Each row is a point on a landscape with many valleys, with its height.
From any point a ball takes the steepest step (drop divided by distance) to one of its 2 nearest points. It stops when none of these is lower. Distance is the straight distance between rows; heights are no part of it.
Vapo: [110 160 159 154 164 112 146 154 116 180  79  68 180 142 190 120 141 153
 155 128 141 182 160 105 156 175]  h=11.4
Mig: [161 125 166 141  69 107 114  84 148  84 161 114 123  62  95  88 110  75
  65 160 135 126 124 122 142  64]  h=12.5
Dev: [175 155  32 140 106 138 118 145 138 116 152 163 141 122  72 117 117 122
 143 110 152 109 150  98 136 119]  h=48.1
puluv: [155 130 153 121 182 113 135 116  83 124 111 167  76 151 132 154 177 128
 136 152 148 133 144 188 130 127]  h=34.4
lisak: [ 97 160 116 144  91 109 161 121 126 159 148  99 147 127 140  90 106 118
 117 178  79 145  97 137  50 153]  h=15.1
nivur: [146 119  97  74 122 158 120 149  89  84 156 162 145 120 121 125 119 135
 135 102 171 121  98 151 151 134]  h=40.6
til: [141 107 171 119 175 122  87 157 119  62 179 125  90  93  84 111 154  89
  82 170 107 135 154 166 159 100]  h=35.1
rofa: [115 119  77  88 122 136 113 137 124 100 150 165 103 143 120 183 137 108
 177  83 139 119 140 120 154 130]  h=49.6
Furov: [100 130  52 118 123 131 101 173 124 149 144 130 162  81 153  62 127 106
 116 116 123 121 153 118 121 134]  h=28.7
ruli: [154 141 120 119 141  74 132 148 137 114 170 122  95  99  80 106 145 114
  58 115 113  98 169  97 132  91]  h=23.3
nugev: [114 143 159 142 115  62 140  92 129 135  78 121  96 121 197 127 133 116
  67 129 122  78 165 122  97  77]  h=11.1
rem: [137 160 156 142 135 134 166  59 143 128  59 152  77  93 121 111 161 118
  80 190 103 163 154 147 138  61]  h=53.7
Vof: [139 127 109  82 142 138  64 181 122  52 178 167 140 124 110 161  94 128
 104 139 152 139 168 177 134 109]  h=46.2
bon: [109  81 179 140 120 173 123 101 141 144  96  94 166 104 135 123 136 126
 177  83 137 120 112 104 177 139]  h=64.7
vaga: [146 132  60  98 136 132 104 165 104  99 169 149 151 111 100  84 102 154
 124 119 132 105 116 147 132 141]  h=36.2
pefeg: [103  94 172 111 135 118 110 158 111 128 160 116 159 169 110 146 133 123
 134 127  95 112  92 145  86 148]  h=36.5
Kose: [105 133 165 112 120 117 128 149 104 155 108 113 175 130 175 132 145  59
 160 113 129  65 144 106 126  96]  h=50.0
Leki: [108 115 166 175  90 114 124 134 146 178 104  94 176 126 163  88 114 136
 114 124 138 126 101  84 143 161]  h=34.7
nefu: [138 131 120  95 174 101 122 154  73 112 122 160  81 165 147 151 144 139
 109 114 163 130 117 181 114 120]  h=31.5
Rut: [146 137 131 107 131 107 147 177  68 148 121 127 158 112 154  89 141 109
 113 127 167  74 162 144 142 104]  h=44.6
kisol: [123 106 104 124 158 142 136 127 122 146 106 135 112 143 128 131 141 184
 153 102 139 144 119 124 159 159]  h=27.3
Tal: [110 138 128 178  67 130 162  76 169 125  54 121  91 139 190 116 107 124
 101 114 117 113 143  54  79 107]  h=5.7
lod: [128 140 138  94 150 153  77 164 112  58 177 180  95 169 124 166  82 110
  85 162 163 159 157 199 160 108]  h=48.5
tegen: [143 168  83 129 150  82 113 130 126 106 154 149 151 136  84  93 130 125
 115 177 107 137 162 162 123 103]  h=22.6
bezig: [ 75  87 178 111  95 137 137 146 143 153 102  94 166 107 214  95 115  89
 122 108 120 104 108  91 116 108]  h=51.5
tuvu: [113 109 150 124 147 167 151 145  99 161  68 111 183 160 161 137 138 125
 184  90 156 140 125  94 179 133]  h=32.7
Segef: [ 95  80 151  94 121 132 100 187 145 101 155 150 142 152 122 184 131 125
 138  99 132 115 137 118 116 156]  h=16.0
Vop: [126  89 142 138 159 132 114 100 139 127 136 108 116 143 143 130 145 170
 147 102 126 182 104 133 171 160]  h=28.6
lebu: [193 180 134 126 117 120 173  83 146 147  67 141  92  78 115 111 139 116
  78 197 130 181 156 132 119  84]  h=54.4
fuv: [179 163  36 121 132 130 132 119 122 104 160 148 142  96  66  93 113 103
 130 149 143 134 138 134 143 115]  h=45.6
Daf: [112 117 109  84 178 152 129 130  84 130 123 161 114 174 143 134 109 168
 137 110 136 139  87 172  82 159]  h=40.5
reb: [128 136 114  99 128 155 120 147  91 124 182 115 197 158 108 115 103 176
 158 147 110 133  99 172  74 143]  h=34.9
pup: [ 95  55 190 100 137 166  90 165 147 112 174 123 160 129  96 142 101 139
 137 112 108 147  64 138 101 180]  h=33.5
bev: [119 154 141 168  87  72 147  78 146 119  77 131 105 146 198 113 119 102
  94 120 127  92 156  74  77  83]  h=8.0
Gadut: [139  79 190  96 121 162 100 158 118  82 173 123 168 114  90 157  96 110
 138 129 143 133  59 145  80 144]  h=36.1
nebi: [113 153 131 174  86 134 166  92 181 172  73  94 106 112 160 116 126 153
 129 147 109 142 116  79  92 146]  h=10.1
kepaz: [ 89 100 190 163 119 110 165 153 124 189 105  89 162 151 152  92 120 164
 110 135 107 122 100  95 103 148]  h=35.3
Dogip: [133 118 116  97 131 138 112 111 114 104 133 164  80 149 137 201 150 110
 161 104 134  95 115 144 140 101]  h=47.9
Fofi: [141 119 131 108 137 101 121 125  95  98 152 139 114 134  94 164 130 147
 131 140 142  96 103 144 119 123]  h=44.4
vafe: [181 140 101  93 163 122 137 124  76 109 127 141  53 124  95 139 177 129
 122 119 170 123 153 164 164  75]  h=40.9
diguf: [ 88 129 139 119 124 132 126 190 118 158 121 115 196 124 175 101 147  72
 154 117 132  87 143  90 155 135]  h=49.0
Fos: [145 144 112 129 119 101  97 134  93 100 140 153 184 150 128 142 145 102
 173 180 151 107 144 142 155 122]  h=41.7
linoz: [166 166  82 183 122 162 106 121 150 139 140 103 202 166 150  98 123 169
 167 120 142 187 167 107 155 192]  h=52.8
gigig: [ 84 101 166 143 131  89 130 168 133 166 116 102 153 160 144 144 153 142
 129 107  93  88 142  99 110 145]  h=39.1
vil: [145 130 117 103 162 143  99 148  88  81 166 173  45 165 115 179 103  86
  98 138 170 152 127 176 170  93]  h=46.3
difur: [129  95 164  97 107 159 126 199  86 142  96 149 192 195 143 142  85 143
 136  90 190 143  99 112 139 106]  h=52.6
puve: [158 105 184 158 124 111 131 116 120 142 108  73 163 176 139 147 117 179
 159 101 165 179 104 103 173 143]  h=26.2
tifip: [103 109 125 107 152 171 105 160 107 185  98 181  72 194 163 160  98 159
  96  79 174 145 121 141 152 127]  h=25.4
Nopu: [ 76 133 114 164 160 113 133 153 141 181 102 101 165 139 201  95 155 128
 137 131 112 165 165 121 148 177]  h=13.4
sepo: [154 171 123 125 180  85 139 114 103 131  99 148  84 113 121 139 184 121
 125 168 127 128 182 178 129 115]  h=36.4
gil: [166 139 169 130 107 121 137  86 125 109 121 104 105  78 109 108 143 100
  93 159 138 101 138 178 170  68]  h=38.1
merat: [120  52 200  84 140 179  89 186 117 130 136 127 132 129 126 172 131 110
 115  60 156 138 130 129 117 139]  h=49.3
vufuz: [146 140 146 140 114 121 147 118  89 138 151 118 191 173 117 135 118 153
 158 183 119 138  93 168  82 145]  h=32.0
lasu: [153 128 129 135  56 117 123  90 143  78 142 112 116  94 147  81 124  72
  64 122 155 121 132  88 118  62]  h=17.2
tazev: [145 106 139 105 135 144 156 133  83 148  79 148 126 152 154 154 147 170
 161  89 167  88 104 109 133 114]  h=50.9
toz: [125  67 165 106 128 158 107 181 121 132 145 114 131  98 133 137 140 138
 113  86 157 106 130 122 151 141]  h=48.0
Guzik: [142 109 164 155 165 150 141  55 157 147  72 105  84 109 147 121 167 186
 162  93 130 141 102 146 170 169]  h=23.9
Rufes: [ 99 110 122 104 133 166 133 123 131  92 179 118 125 172  97 151  84 149
 161 133 100 135  60 150 110 157]  h=59.5
kizu: [ 67 101 122 142 157 134 131 148 138 170 120 105 154 149 175 126 174 139
 171 109  81 154 142 128 133 182]  h=15.3
sili: [114 128 116 120 136 166 166 115 123 113 177  98 140 142  81 110  84 187
 168 149  92 145  58 149  90 175]  h=58.8
Labas: [137 119  77 124 124 138 129 148 122 133 126 162 134 157 120 148 108 191
 140 113 155 121 136 119 131 144]  h=25.3
tegev: [137 108 144  99 168 140 133 117  97 134 136 140  99 147 122 146 133 138
 152 106 142  96  64 153 107 146]  h=42.6
mev: [137 196  86 151 109 137 153 145 118 159 103 131 179 149 141 109 129 121
 160 157 113 120 141 138  64 172]  h=49.8
timi: [127 174  68 136 109 122 163 105 136 109 156 134 130 155  75 148  97 152
 167 163  97 136 121 126  86 147]  h=57.3
rebu: [125 151 117 120 124 132 168  97 162 167  67 124  80  55 144 123 123 132
 103 130 111 143 103 104  83 116]  h=27.6
Motat: [146 143 100 116 165 131 162 125 112 139  76 140  77 105 125 159 179 141
 150  88 137  87 140 139 128 140]  h=48.8
mib: [ 90 114 142 164  85 127 161  58 183 130  52 102 119  93 196  93 122 147
 105 101 123 114 112  82 102 115]  h=7.5
fut: [153 143  74 173 110 153 160 102 175 163  94 118 106  78  81  85 112 162
 126 138 134 165 109  88 121 163]  h=66.2
zev: [139 165  89 152 105 104  78 156 110  87 155 154 183 133 116 105 141  79
 138 171 129 121 175 138 155 124]  h=38.9
posob: [109 113 168 134  94 102  92 166 152 118 163 109 166 108 122 160 121  91
 137 136 119  98 121 106  97 141]  h=53.3
rova: [125 204  47 145 133 108 113 152 147 125 138 164 154 144 131  98 145 104
 149 156 107 125 173 142  89 147]  h=31.1
Zut: [131 168  75 138 110 135 163 129 140 162 104 130 136 129 127 143 141 145
 175 136 112 130 144 104  96 177]  h=48.4
babup: [154 127 137 144  95  96 119 100 153 105 179 120 104  78  69 101  94  91
  78 160 108 128  95  99 123  83]  h=15.8
fev: [119 112  68  94 147 129 101 153 127  99 166 157 100 110  96 147 146  96
 134  84 123 100 170 116 144 121]  h=51.4
seveg: [151 161  74 126 130  88 147  96 161 128 145 135  95 110 120 103 128  71
  65 166 108 169 157 103  99  71]  h=32.6
dakat: [124 102 159 120  95 140 130 115 117 123 108 127 138 161 124 175 119 129
 170  92 121  88 100 118 133 122]  h=27.9
vukun: [157 126 116  97 169 112 108 180 111  76 190 121  79 102  86 119 160  90
  78 132 135 134 162 155 149  98]  h=32.1
Vam: [ 99 172  80 122 136  78 131 154 113 150 122 140 143 101 166  92 137  94
 110 152 111 115 170 129  78 116]  h=45.2
daned: [108  93 143 105 106 149  91 181 151 136 134 148 142 192 143 182  82 176
 117  88 153 170 135 118 179 141]  h=21.9
ruva: [ 83 113 118 101 156 188 154 119 131 169 140 135 124 209 138 178 120 172
 150 110  86 197 114 146  89 185]  h=19.1
Bigi: [135 137 116 139  42 131 110 137 133 104 121 121 120  92 167  93 119  57
  83 121 161  87 139  65 126  84]  h=21.3
Fose: [126 145 162 110 121 136 184  92 140 154  40 117  68  72 167 105 135 140
  97 119 114 109 114 140  85 121]  h=29.4
Munef: [113 123  89 167 122 147 141 112 136 165 105 108 151  80 152  79 135 138
 160 135 145 175 124 114 163 163]  h=62.9
dom: [139 166 159 166  90  91 119  75 149 126 107 124 109 126 142 136 152  74
 119 151 114  84 164 122 146  69]  h=52.0
bod: [112 120 173  95 149 103  72 180 122  81 179 130 166 133 124 153 132  96
 115 167 102 126 144 182 117 133]  h=26.3
Mitud: [128 171 107 136 133  85 157 123 145 153  92 137  80  93 127 137 159 104
 103 136 114 104 167 101  89 107]  h=50.3
Fot: [188 102 170 118 103 123  96 162  79  88 169 125 134  99  94 119 143 119
  96 159 183 111 132 167 172  91]  h=39.6
Zud: [144 179  60 133 163  80 143 122 154 137 140 147 122 117  98  95 114 101
  74 144  99 153 177 102  91 114]  h=30.3
Vezub: [141 167  94 137 114 104 131  80 143 113 131 144 118  79 117 125 150  66
 128 171 118 121 151 131 144  98]  h=41.0
Voze: [ 94 141  76 109 128 193 117 124 139 102 174 148 130 188 120 154  42 164
 161 120 101 161  87 166 108 137]  h=60.4
rimad: [129 137 102 115 136 105 109 199  93 144 127 124 191 119 166  86 132 103
 145 115 147  78 151 135 127 129]  h=47.1
lelu: [122 119 172 163 134 132 137 166 115 169  95  93 197 154 151  78 123 140
 135 134 145 144 128  78 166 157]  h=34.2
garu: [130 150  96 164 105 151 117 155 123 158 138 113 208 149 121  73  98 169
 146 144 120 124 116 103 104 174]  h=51.9
dulog: [123 180 130 158  98  88 132 127 130 145 131 119 170 152 138 112 124 103
 122 194 107 139 126 131  75 125]  h=18.5
Sike: [ 98  46 216 100 144 182  62 170 153 112 148 141 110 166 139 180 117 131
 117  64 147 158 120 114 128 170]  h=50.2
moba: [115 104 184 120 145 124 123  90 143 113 144 123  68 109 125 117 140 110
 121 105  88  77  85 156 106 108]  h=32.8
gof: [139 158  62 123 123  88 137 146 106 130 123 169 127 179 115 172  99 160
 141 124 162 121 152 133 103 132]  h=28.8
seseg: [137 155 122 131  95 118  98 119 132  82 182 138 151 170  79 175  91 120
 170 165 105 136 113 132 113 136]  h=55.5
Koluz: [126 195  83 178  93 167 131 163 137 166 126 114 202 157 161  67 110 125
 143 145 104 122 131 119  72 170]  h=51.3
ges: [ 75 109 146 113 147 198 126 106 131 168 127 134 103 224 134 176 106 138
 153  90 102 213  88 142 136 153]  h=20.8
pulu: [133 105 190 121 182 132  90 122 116  73 160 136  86 133 110 148 158 103
 122 160 112 121 124 169 152 112]  h=36.8
Dup: [157 146  93 130 124 108 120 100 116  94 139 150 131 111  86 141 157  98
 164 177 135 121 131 137 153 110]  h=43.1
kepob: [156  91 131  69 133 147 110 153 102  80 176 125 112  78 114 139 138 116
 131  97 159  97 101 160 151 113]  h=44.2
nada: [113  72 161 106 118 169 117 105 131 133 133 101 160 107 113 124 131 129
 181 109 114 117  61 126 148 151]  h=64.3
deki: [151 178 112 161 141  79 126 136 107 133 120 150 146 118 109 107 139 136
  92 206 129 151 165 150 110 118]  h=24.6
zafom: [120 155  95 126 134 168 146 142 132 136 133 138 124 205 130 164  83 243
 128 118 113 153 140 153  66 174]  h=29.7
Kolo: [114 121 159 143 159 107 122 104 120 109 142 128 109 117 112 119 156 104
 112 193  92 136 120 165 147 102]  h=38.2
dabib: [149 128 160 151 148 150 135 154 105 154  85  80 222 166 156 106 131 131
 175 114 155 176 137  85 178 135]  h=33.6
Gigip: [ 94 144 167 122 125  81 160 139 121 159  81 121 120 116 184 112 135 118
  94 132 134  84 137 128  86 108]  h=14.9
tele: [156 127  75  83 163 145 133 143  78  86 162 162  72 140 103 152 123 125
 103 114 173 132 135 173 152  90]  h=43.8
ruv: [116 152 106 126 126 114 146 119 138  79 163 141  98 182  81 191 102 146
 166 143  88 133 122 141 111 131]  h=56.4
Ramem: [108 117 107 110 149 176 162 157  99 163  60 139 155 159 175 160 143 159
 197  95 147 146 126 124 138 151]  h=31.4
lodas: [162  95 195 158 155 135 138  80 137 151  77  82 130 136 152 134 135 180
 169  86 161 163 110 126 176 147]  h=25.2
vanaz: [169 161  68 135 133 110 155  84 142 114 163 138 129  78  61  83 107 111
 121 175 118 148 110 133 120  99]  h=43.4
pugu: [ 83  99 203 147  96 140  99 161 164 138 114  87 186 113 181 108 115  82
 119 109 116 106 133  63 135 136]  h=52.1
Gim: [123  96 172 112 142  90 102 155 118  94 166 119  79 125 126 149 158 110
  98  91 126  60 148 142 125 117]  h=41.8
giku: [145 116 165  94 143 112  95 131 111  73 137 158  70 182 130 194 146 103
 122 112 157  96 142 164 151  99]  h=45.9
Vosu: [110 181  92 114 163  89 136 157 113 164 112 143 142 100 132 116 144 125
 138 154 108 128 165 168  76 159]  h=43.0
rada: [151 126 170 144  95  96 116  92 119 103 140 127 121  93 113 122 147 108
 129 144 129  77 114 150 155  90]  h=36.0
gavi: [113  95 152 130 116 152 132  96 127 149 110 150  84 187 132 210 109 174
 156  87 147 119 103  95 162 132]  h=24.7
Pupun: [113  78 165 133 155 123  85 115 146 110 184  80 146 144 123 161 129 137
 148  91 120 205 102 133 164 171]  h=30.2
Kabo: [134 139 152 148 128 135 137  66 148 112  75 145  68  98 134 114 181  96
  96 168  99 119 190 163 159  55]  h=53.2
par: [155  90 211 101 118 148  97 151  88  87 151 124 152  87 122 141 155  99
 123 150 162 109 127 182 153 113]  h=36.6
Pofo: [ 81 105  89  97 137 182 109 118 134 116 160 123 161 141 121 129 132 139
 184 113 117 180 107 145 162 166]  h=61.8
loz: [129 152 100 130 120 138 152 112 134 104 170 121 139 111  69 104  95 144
 165 152  96 136  82 133 102 150]  h=58.1
Tet: [145  81 192 136 109 155 143 126 117 151  84  97 164 100 147 105 123 146
 147  90 140  84  88  87 174 125]  h=64.9
Tefig: [101 110 156 124 131 128 135 174  98 160 116 114 188 182 139 147 132 140
 159 106 113 112 122 119  97 142]  h=37.9
Zan: [132  75 173 114 140 144 131 170  82 153  90 136 149 175 129 154 110 157
 135  87 176 104 113 108 142 125]  h=51.7
bifa: [ 85 104 144 135 160 158 148 122 130 157 120 100 156 192 140 149 148 164
 179 108  85 183 116 137 115 171]  h=17.1
zed: [124 122 164 162 101 160 169 106 130 169  74 101 142  99 175  73 110 141
 119 109 163  74  97  89 167 119]  h=65.2
Damu: [166 144  72 112 145 114 161  75 167 128 165 124 104  77  84 119 140  53
  87 149 106 148 153 107 144  59]  h=35.0
Dutoz: [136 150  89 146 128 110 164 122 139 157 120 126 124 102 109 105 129 146
 132 128 124 107 125 108 110 141]  h=47.3
tazod: [159 118 153 124  90 120 128 147 103 111 119 128 167 154 134 156 125 133
 159 124 165  76 102 114 133 121]  h=30.4
Nupum: [167 140 127 113 142 101 135 163  67 114 134 130 111 115 148 119 176 109
 113 135 167  94 186 170 166  91]  h=41.4
betet: [119  64 158 115 119 159 114 119 135 129 129 120 111 166 140 168 131 162
 157  71 143 118 108 104 174 125]  h=26.1
Lav: [160 165 119 140  87 114 161  32 175 124  89 135  92  79 127 112 115  92
 102 156 118 144 148 113  94  66]  h=40.2
mulip: [117 133 143 132 179  97 125 128 112  87 174 136 136 141  99 119 146 138
 138 188 101 153  97 178 125 132]  h=39.4
pok: [182 112 159 119 109 144  96 154 105  46 181 161 138 115  74 147 121 130
 113 181 183 135 133 159 172 129]  h=42.1
gam: [103  99 175  98 145 107  78 189 137  83 182 148 163 134 124 169 122 102
 125 115 119 117 157 146  85 154]  h=21.2
Ved: [140 149  98 100 132 102  81 165 110  60 174 148 150 119  94 141 138  96
 130 152 118 129 174 153 154 110]  h=42.5
Gato: [124 118 190 151 132 117 168 111 127 176  95 105 127 136 129 112 132 182
 130 124 109  84  90 115  99 150]  h=35.8
gapi: [129 149 138 135 140 108 169 120 105 134 136 123 129 157  88 165 128 163
 156 171 104 137  96 167  73 157]  h=29.9
Bori: [163 160 126 177  81  96 115 126 149 126 127 133 122 116 115 132 141  79
 142 130 135  68 157  84 140  97]  h=51.1
Luk: [121 103 117  93 183 144 110 152  74 147 110 161  57 190 162 147 131 149
  98  79 178 109 107 151 116 136]  h=27.8
tiza: [124 145  54 123 136 176 132 101 142 138 121 152 134 148 149 150 113 192
 168 124 134 199 136 137 162 174]  h=54.0
zuno: [144 125  89 133 131  76 150 112 175 150 166 122  90  99  81 101 108 108
  54 112 100 119 152  74 117  80]  h=20.6
nik: [178 132 128 104 138 128 137  83 131 101 154 111  83  55  88  95 150  86
 104 134 114 117 125 172 167  61]  h=39.2
zov: [143 153 121 127 132  92 116 122 141 116 156 122  94  81 104  99 166  56
  95 175 108 135 174 134 169  70]  h=38.8
puzus: [150 123 102 134 151 106 152 112 163 116 181 125 105  89  46 110  90 121
  88 131 101 118 117  86 133  95]  h=18.4
Mego: [102  76 134 126 118 128  95 184 138 121 143 156 129 154 125 178 120 178
 107  76 149 132 144  96 146 154]  h=19.6
danek: [159 180 136 161 117  58 157  86 162 144  85 134  78 119 114 146 141 105
  79 146 118 120 180 100 103  99]  h=51.2
tola: [171 103 201 117 105 130 108 119 100  99 131 133 161 128 107 157 141 110
 146 139 148  71 109 159 147 101]  h=33.4
vatun: [ 95  58 171 117 158 178  91 132 143 121 175 109 139 154 113 137 134 142
 136 104 116 196  72 129 139 189]  h=31.8
Furer: [166 135 109 102 171 125 158  97 145  84 183 113  83  77  68 118 133  57
 100 142 105 141 124 137 163  62]  h=37.1
saref: [143 115 140 121 120 135 101 152 142  84 168 134 112  95  81 107 172  82
  86 180 119 145 183 146 183  81]  h=36.9
Doga: [122 128 136 158 174 112 149 150 126 170  63 109 162 136 180 122 156 165
 154 113 177 141 165  88 187 160]  h=9.6
meti: [109 113 122 141 126 161 131  90 149 156 100 140  89 184 146 194 121 173
 172 107 150 180 107 114 178 154]  h=23.5
vel: [147 119  85 158 101 131 156  86 162 164  87 134 111  70 129  73 106 144
  79 131 147 155 112  67 110 127]  h=66.0
vogi: [121 110  72 129 119 153 112 127 143 142 136 113 173 118 140 104 147 134
 175 126 130 168 126 110 183 173]  h=62.5
Bip: [167 162  78 140 100 125 164  62 151 143 128 132 107  60  82  94 107  84
 107 162 126 133 119 103  94  87]  h=41.9
fop: [ 81 117 165 122 128  69 111 151 142 135 142 119 120 118 130 136 149 118
 100 107  96  66 145 117 113 118]  h=39.9
bigo: [122 146  43 112 139 130  96 169 129 119 168 137 159 105 107  57  96 123
 108 123  97 114 151 129 108 133]  h=32.2
rin: [ 84  93 157 150  89 128  88 191 173 139 148 117 175  91 151 128 121  91
 116 122 117 105 141  64 123 158]  h=52.5
vab: [161 120 119 122 160 134 157  89  98 128 112 140  53 120 111 143 152 144
 136  70 147  73 110 140 133 119]  h=47.5
bufis: [135 126 195 153 114  88 165  87 127 135 108  94 125 146 129 151 117 155
 137 130  96  67  89 147  90 133]  h=36.7
Dida: [160 202  73 164 121 111 108 144 109 131 126 154 174 145 144  92 126  85
 127 166 132 115 165 136 118 128]  h=35.2
Piru: [113 195 100 155 101  77 145 131 128 143  94 143 129 122 181 116 134  79
 104 157 132 130 165  95  61 107]  h=47.0
Rivo: [ 87  97 172 106 126 139 120 137 123 169 112 101 151 111 175 136 145  93
 147  94  96  83 127 114 134 112]  h=50.8
viris: [131 151 170 165  74 102 168  61 161 146 102  99 123 127 135 141 117 131
 163 148  95  73 109 105  85 118]  h=37.6
fitif: [194 168 136 170  93 113 156  70 126 141  84 133 106 101 111  87 130 105
  64 177 149 143 148 118 129  62]  h=55.0
kegok: [152 147  71 161  86 110 112 149 135 122 151 147 140 121 101 119 131  76
 150 134 146  75 150  80 156 130]  h=49.9
mil: [139 117 119 158 136 141 180  99 145 158 100 114 112  91  99 115 123 201
 148 140 129 142  84  98 127 174]  h=66.5
Taz: [107 161 122 124 179  89 144 137 115 118 147 130 119 134 124 115 137 141
 114 162  92 138 131 172  80 142]  h=41.1
pamo: [133 136 117 114 138 142 166 132 123 145 126 134 127 171 102 155  98 206
 148 135 117 138 108 133  77 174]  h=28.0
Badus: [ 84  66 171 101 129 202  79 169 152 131 142 140 136 169 132 183 102 122
 129  78 136 218 122 132 133 151]  h=51.0
fiv: [114 109 140 152 181 142 155  71 152 147  92 105  55  83 135 113 160 174
 123 106 102 148 106 135 129 173]  h=25.0
mepuv: [108 111 123 181 101 128 130  67 159 159 110  96 136  71 167  70 129 145
 127 148 138 160 100 104 167 147]  h=63.2
Fov: [101 144  81 135  82 132 110 153 133 144 131 127 147  85 173  89 118  68
 101 127 144 106 143  82 128 116]  h=25.1
dal: [100 119  99  94 148 169 131 140 104 151 115 152 122 157 147 156 150 148
 180  90 145 147 125 151 145 148]  h=29.3
zibig: [139 127 177 145 114  85 100 130 133  85 154 138 121 131  86 159 148 125
 113 168 114  97 153 142 152 111]  h=38.0
felil: [143 203  88 129 117  78 157 120 150 151  84 151 101  92 142 138 145  80
 105 173 110 154 169 128  87 123]  h=48.9
dapag: [108 115 134 118 132 146 116 164 119 165  92 155 133 206 165 170 100 192
 114  79 159 152 129 124 161 122]  h=23.6
radi: [134 149 157 166  82 121 145  48 159 100  67 142 102 125 159 109 150  99
  91 166 112 121 185 137 148  66]  h=52.7
Pemem: [ 94 111 148 185 114 106 151  92 171 170  78  95 106 114 159 106 123 156
 110 124 102 114 124  83 131 133]  h=9.0
mem: [121 134 128 172 121 132 163 118 140 169  59 108 126  83 187  81 114 143
 102 123 170 122 121  85 140 130]  h=65.4
remuf: [155 108 118 110 138  98 114 176 108  99 178 129 110  96  77 116 127 139
  88 110 154 104 148 132 133 114]  h=27.7
lutup: [110 160 135 154 112  68 120 140 120 126 122 135 144 126 157  86 130 102
  73 199 123 146 153 133 112  99]  h=21.8
tiso: [ 85 115  98  99 134 207 106 122 144 119 162 130 153 177 144 144  80 174
 174 115 106 193  99 155 144 156]  h=61.1
kade: [121 141 140 133 111 106  97 145 151  93 191 118 155 133  79 155 119  84
 153 153  97 100 113 119  92 138]  h=54.3
bedu: [ 99  83 153  90 129 180  77 158 120 138 133 126 172 181 150 147 117 141
 159  86 134 216 113 153 157 160]  h=51.8
dit: [109 127 140 125 147 168 118 108 137 177 115 137 117 192 156 180 106 166
 148  90 147 220 104 149 162 158]  h=22.3
Vuru: [103 120 159 124 124 121 148  79 140 155  96 122  77  91 151 105 134 133
 106  91  93  76 105 144  98  98]  h=31.2
gofe: [151 107 165 105 160 117 100 135 127  70 153 125  29 141 109 176 164  96
  99  77 137  80 162 152 145 105]  h=43.9
dukeg: [145 109 111 120 147 116 152 113 115 123 132 124  99 102  85 127 137 136
 117 107 137  86 104 115 135 127]  h=46.1
Bof: [120  85 135  98 116 154 105 155 131 109 158 121 106  68 113 121 142 110
 104  76 137  77 132 115 149 118]  h=46.7
Sono: [157 103 175  99 120 134  82 151 102  57 174 148 151 123  85 164 103 135
 127 157 159 141 101 172 122 135]  h=39.5
sud: [102  90 176 119 163 113 113 121 121 112 170 106 109 121 104 137 122 111
 122 120  94  89  59 157  89 146]  h=34.5
gaf: [121 120  79  71 135 152  91 167 124  65 195 160 113 123 106 157 101 104
 120  95 140 130 165 152 127 125]  h=49.2
gef: [141 187  35 126 147  89 142 126 142 130 145 157 145 118  92 104 126 118
 135 156  89 135 150 126  96 132]  h=27.0
Vave: [130 129 143 114 158 145 172 141 109 162  60 132 118 142 168 147 173 137
 167  93 146  76 135 129 119 135]  h=50.1
siker: [105 134  61 115 131 161  90 124 149 112 128 147 152 160 163 150 115 166
 160 106 135 189 175 124 178 161]  h=54.6
Zus: [135 131  90 190 115 155  87 151 148 136 147 105 198 144 135  74 106 164
 145 135 119 164 139 111 147 184]  h=52.4
zusa: [111 132  96 120 112 185  65 156 148 142 128 121 184 180 171 150  92 156
 167 104 156 192 163 144 189 147]  h=55.3
mepop: [107  93 137 145 108 136 139  75 155 157 122 106  96  65 128  83 114 155
 121 117 113 143  72 124 153 138]  h=63.4
Dovom: [ 93 165 115 144  93 129 184 114 148 170 108 106 123 116 143 118 115 150
 109 153  79 139 123  92  48 172]  h=12.0
rok: [136 153 104 183 100 149 166 123 145 164  55 125 119  97 177  66  95 144
  84 146 164 176 109  72 108 150]  h=65.7
Zuz: [ 98 139 128 126 171 123 171 101 173 162  89 117  53  73 123 114 141 147
  97 114  90 142 117 111  81 155]  h=26.4
sazud: [189 152 115 128 138 100 148 122  90 129 111 129  86 113 109 131 169 119
 106 150 146 119 189 150 158  88]  h=38.5
zun: [116 132 104  86 161 155 115 136  97 113 164 151 153 183 113 132  86 171
 141 136 120 154 101 197  72 140]  h=37.8
Lazin: [143 158 132 145  73 119 176  61 169 127  82 113 105  97 137 119 113 117
 116 129 107 103 114 123  93  91]  h=39.0
rav: [131 142  79 163 116 150 134 122 138 139 112 111 151 174 139 142 136 185
 188 114 136 186 153 111 147 190]  h=53.4
zub: [105 107 132 111 135 163 151  85 125 152 145  99 131  80 124  93 130 131
 143 125  96 122  48 139 132 134]  h=63.8

Where does a ball stop that starts at each point below?
rofa: Guzik
tazod: Doga
Kabo: kisol
Zut: pamo
vel: Segef
danek: Mig
Mitud: Mig
fitif: kisol
Badus: Mig
Dup: Mig
tazev: pamo
tiso: Segef
mil: pamo

Call two points neighbours if one is among the 2 nearest of the other. Go from one point of each pair to the other, from neighbour to neighbour, staying as low as possible. Name the highest point that can't be avoided.
Tal / tegen: deki
Segef / Tal: Ved
Doga / pamo: zafom
